Each row is a point on a landscape with many peaks, with its height.
From any point a climber takes the steepest step (rise divided by distance) to one of its 2 nearest points. It stops when none of these is higher. Distance is the straight distance between rows; heights are no part of it.
J_180: [172 176 126  85 157 151 172 100  86 179 154 166 108 136  64  97 116 181
 133 133 117 142 124 139]  h=383
J_724: [172 148  92 130 152 107 114  75 112 120  83 161 109  53 134 142 113 111
 143 151  89 136 154 123]  h=131
J_501: [113 141 126  98 130 134 135 103  86 210 155 116  67 118 108 181 111 132
 152 120 117 114 108 136]  h=329
J_189: [168 145 147 166 105 111  91 122 155 101 194 136 144 153 136 139 124 155
 136 122 121 198 125 140]  h=506
J_807: [ 93  79 152 122  85 153 141 175 118 124  94 114 189 182 155  97 100  95
 104 107 166 116 128 147]  h=145
J_561: [170 133 117 106 122 160 158 155  94 174 125 162 131 132 111  74 150 191
 112 161 107 123 158 177]  h=557
J_330: [154 123 110 116 141 126 148  77 106 166 132 158  95 103 127 106 124 173
 122 149 163  80 139 133]  h=410
J_650: [115 113 127 127 131 107 102 134 158  91  85 145 105  81 134 134 124 137
  81 142 135 105 146  91]  h=570
J_794: [121 143 149 101 140 114 117 148 149 142 143 103  75 116  73 171 116 121
 143 153 107 158  94 124]  h=321
J_78: [133 121 156 154 156 134  79 203 194  36 129 140 177 143 129 121 146 148
 111 164 105 134 154 112]  h=394
J_556: [137 122 119 124 149 111  95  96 167  81  71 151 125  77 128 150 104  96
 148 170  78 161 134 120]  h=153
J_972: [ 86 118 134  86 101 138 118 172 141 199 131 105 121 120 145 110 136 118
 143 134 131 108 130 161]  h=217
J_420: [102 107 155 108  87 152 131 200 112 142 126  83 182 198 163 113  89  86
 141 110 152 154 128 156]  h=172
J_166: [184 165 131 109 148 150 137 142  95 157 140 180 102 125  72  97 133 192
 123 175  81 150 159 140]  h=451
J_9: [102 107  80 131 160 126 166  95 114 154  87 143 122 116 141 153 173 171
  71  80 118  71 144 110]  h=12
J_595: [111 127 134 104 100 124 133 138 152 153 127  61 112 161 124 132 127 101
 150 129 154 189 109 160]  h=252
J_953: [ 84  85 117 112  89 133 157  65 114 175 106 146 155 124 169 120 133 118
 148  96 130  97 149 152]  h=64
J_387: [113 126 108 188 115 116  94 120 104  87  95 139 158 122 131 141 120  81
 113 109 105 178 121 101]  h=66
J_814: [120 112 126 117 118 111 133 107 146 129 101 148  95  89 151 119 142 152
 103 129 163  83 129 124]  h=481
J_325: [123  93 104 126 117 103 151  70  82 198 124 161 145 127 136 155 134 143
 153  99 117  90 166 149]  h=80
J_142: [152 137  79 149 152 116 155  72  61 179 143 177 131 124 104 147 138 157
 143 109 105  83 187 130]  h=97
J_661: [151 128 173 160 150 150  88 219 175  55 125 143 172 164 170  97 125 139
 122 126 120 118 150 107]  h=480
J_642: [ 77  97  95 168 126 120 129 120 127 152  98 120 158 151 104 134 150 112
 101  85 141 123 131 125]  h=96
J_929: [119 114 168 135 147 146 102 204 181  97  90 123 137 142 165  92 131 121
 143 142 145  93 119 118]  h=380
J_483: [175 155 114 105 154 124 165  67 106 142 130 145  74 107 111 157  94 139
 164 150 125 120  93 153]  h=429
J_655: [129 142 116  77 144 163 167  91  73 224 168 111  83 144 109 157 132 165
 153 117 103 118 124 157]  h=301
J_752: [125 157 128 124 159 110 125 105 127  95 169 132  95  56  87 161 124 101
 161 173  80 138  79  83]  h=436
J_288: [145 128  57 156 154  97 119  97 111  71 100 107 138  74 107 145 103  69
 109 140 126 136 139  82]  h=40
J_816: [133  99 135 121 129 138 124 215 145 127  78 124 161 146 120 127  77 104
 125 135 135 117 103 162]  h=86
J_610: [120 142  83 137 136 108 125  87 143  73  84 143  87  79 164 162 118 125
  98 113 144  86 169  80]  h=484
J_662: [128 119 143  90 104 127 117 152 125 206 111 151 118 103 156 100 138 154
 127 130 126  89 171 162]  h=184
J_165: [117 133 142  54 133 148 143 176 112 218 145  89 102 117 132 126 130 140
 141 137 111 112 118 176]  h=246
J_959: [127 120 132 116 124 129 106 115 173 128  62 153 115 120 126 138  84 108
 142 141 115 156 129 156]  h=182
J_388: [ 90  97 124 164  98 135 125 109 101 146 153 101 179 200 152 115 138 118
 137  95 158 161 117 130]  h=175
J_311: [131 127 194 137  95 145 117 149 150  97 105 116 158 188 195  77 154 122
  99  89 173 147 166  96]  h=430
J_529: [ 82 122  89 136 120 123 162 122 131 108  85 133 112 118 156 164 169 146
  59  73 132  98 130  94]  h=22
J_568: [172 165  75 138 153 117 126  86  66 163 121 170 117  77 110 143 120 130
 132 139  80 126 167 127]  h=114
J_636: [125 137 144  37 143 179 164 124 100 198 165  69  63 113 117 142 133 161
 125 119 105 126 113 166]  h=274
J_693: [119 120 165 118 146 160  90 200 198  62 127 124 145 178 129 170 100 125
 175 177  90 150 126 146]  h=279
J_253: [137 113  94 161 125 110  87 122 132  49 111 120 162  98 123 136 109  85
 102 145 104 182 148  78]  h=53
J_27: [150 183 103  96 166 140 184  78  73 181 162 154 116 128  55 140 102 142
 142  96 117 114 108 137]  h=377
J_860: [128 159 144  76 135 122 180  95 128 170 169 121 103  90  86  90 137 136
 144 134 151 116  78 126]  h=228
J_999: [128 107 161  85 138 131 125 166 167 144  70 104 130 128 177  77 130 121
 145 147 167  90 129 146]  h=314
J_646: [143 121 102  99 120 151 185 109  73 185 163 142 148 159  98  73 171 195
 121 154 130 125 180 159]  h=454
J_363: [130 148 124 167 119 116  75 131 122  83 168 121 113 104 122 169 123  98
 156 153  84 193 112  98]  h=364
J_843: [181 132 179 152 102 116  93 123 151 104 160 145 175 160 173  93 128 158
 104  90 135 178 142 140]  h=649
J_802: [116 129 192 111 111 150 123 162 147 107 101  89 172 184 200  50 136  91
 135 125 176 143 156 122]  h=372
J_432: [126 117 156 138  88 130 103 160 112 145 156  98 166 201 153 119 110 125
 130 111 155 180 124 148]  h=204
J_908: [155 125 175 154  99 131 112 139 146  72 138 139 161 170 189  92 145 166
  69  87 155 148 149 105]  h=516
J_903: [106 112 141  94 138 137 129 169 153 120  90  67 166 165 174  63 127 101
 133 152 190 122 131 147]  h=324
J_666: [ 90  95 120 142 122 148 110 150 131 144  66 139 161 160 129 121  95 104
  99 110 133 122 123 141]  h=117
J_905: [113 144 130 126 117 116 126 125 151 168 148  92  85 135  98 138 140 110
 158 132 145 157  97 131]  h=285
J_273: [129 142 119 104 150 124 113 124 105 183 133 139  84 102  81 161  86 129
 122 147 107 129 117 126]  h=367
J_970: [141 125 174  98 135 173 113 211 178  93 157  41 108 192 139 162 133 135
 153 121 105 182 125 172]  h=199
J_997: [148 127 186 138 143  98  86 183 141  84 165 119 141 140 102 159 141 140
 139 190 106 167  98 109]  h=350
J_67: [106 129 123 176 132 135  56 156 135  71 136 131 127 121 162 118 144 139
  82 130 118 133 147  61]  h=278
J_782: [109 126 114 200 118 119 110 122 120 109 106 132 163 161 132 122 163 108
 100  69 137 164 139 106]  h=79
J_787: [109 110 136 133 138 137  92 171 208  62 127 139 142 131 104 134 117 137
 128 182 108 138 121 135]  h=328
J_302: [122 120  63 130 146 141 174  89 110 157 127 168 127 104 105 126 158 188
  66  92 114  69 170 134]  h=2
J_708: [171 137  57 117 174 103 134  78  93  90 106 115 120  50 122 140 114  94
  95 137 120  86 156  67]  h=31
J_653: [144 132 141 184 107  88 107 111 145  57 156 141 120 107 136 133 150 125
 138 141 152 148 110  96]  h=347
J_532: [121 131  84 109 149 125 196  73  86 198 166 124 140 134  61 157 123 124
 148  93 114  95 107 160]  h=411
J_184: [126 121 168 145 128 105 101 180 137 103 164 126 123 113 105 123 144 136
 122 172 133 129  79 103]  h=303
J_329: [118 131  90 142 147 105 194  76  87 164 162 139 151 114  83 148 151 109
 148  85 128  46 113 145]  h=446
J_632: [150 132 179 121 119 151  87 205 174  88 164 107 140 194 144 157  93 138
 157 142 113 176 131 152]  h=238
J_640: [164 123 128  81 131 121 158  83 116 180 123 129  97 125 129 120 105 160
 141 167 163 119 117 162]  h=479
J_201: [ 90  91 152 144  78 134 142  80 108 123  90 150 142 136 177 124 124  99
 131  97 164 105 123 111]  h=49
J_942: [125 137 154 132 144 106  96 138 133  74 176 118 122 102  92 183 138 117
 149 193  75 177  98  89]  h=397
J_991: [101 122  95 181 107 123 127  77 104  91 105 150 124 113 157 152 110  92
 140 111 150  97 114 113]  h=34
J_943: [ 92 126 137 156 140 154  69 174 178 106 106 124 117 151 157  94 130 136
 117 132 142 108 140  94]  h=323
J_90: [124 126 156  95 129 153 126 180 158 127 139  43  99 176 122 144 132 118
 144 143 128 180  89 163]  h=220
J_464: [178 141 202 159 134 157  97 213 146  85 141 157 194 165 179  88 114 125
 133  98  98 142 137 125]  h=395
J_613: [142 175  77 148 147 112 146  82 119 125 135 157 100  73 103 144 127  99
 151 121 127  71 121 138]  h=534
J_993: [134 128 162 114 142  95 146 122 133 136 141 129 104  98  90 107 138 134
 125 163 166 108  68 104]  h=258
J_743: [121 123 120 178  91 103 138 107 143  83 148 125 119 126 136 118 153 128
 113 110 190 130 123 106]  h=396
J_172: [146 167 106 202 126 105 102 119 101 103 181 118 125 132 113 156 132  96
 157 114 116 172 100 109]  h=334
J_303: [151 174 109 114 136 113 147  80 134 113 160 146  71  68  98 166 104 106
 171 146 107 110  99 136]  h=482
J_789: [ 84  89 139 125  92 136 168 104 125 117  67 139 138 131 181 130 158 131
  82  80 154  97 124 114]  h=35
J_870: [120  76 102  81 120 129 178  96  83 183 136 126 179 145 153  86 163 187
 118 139 114 103 199 175]  h=379
J_224: [108 153  93 158 138 111 154 102 111 151 160 139 119  87  78 131 148  97
 133 102 128  92  96 114]  h=489
J_878: [115 153  90 177 117 106 164 112 130  97 165 125 122  96  92 120 177 105
 112  94 165  90 106 110]  h=450
J_913: [116 125 154 122  87 135 123 113 179 113  92 121 118 155 140 126 103  93
 159 127 142 181 120 149]  h=214

Call two points neighbours if one is among the 2 nearest of the other. Go from one point of each pair to the other, from neighbour to neighbour, staying as high as possible. Name the lowest point that can't be avoided.
J_561 and J_613 -> J_27
J_273 and J_640 -> J_970
J_613 and J_650 -> J_330
J_661 and J_929 -> J_999
J_613 and J_640 -> J_483
J_843 and J_661 -> J_464

Where does a climber stop that starts at each point below?
J_970 -> J_661
J_953 -> J_273
J_662 -> J_273
J_302 -> J_273
J_972 -> J_273
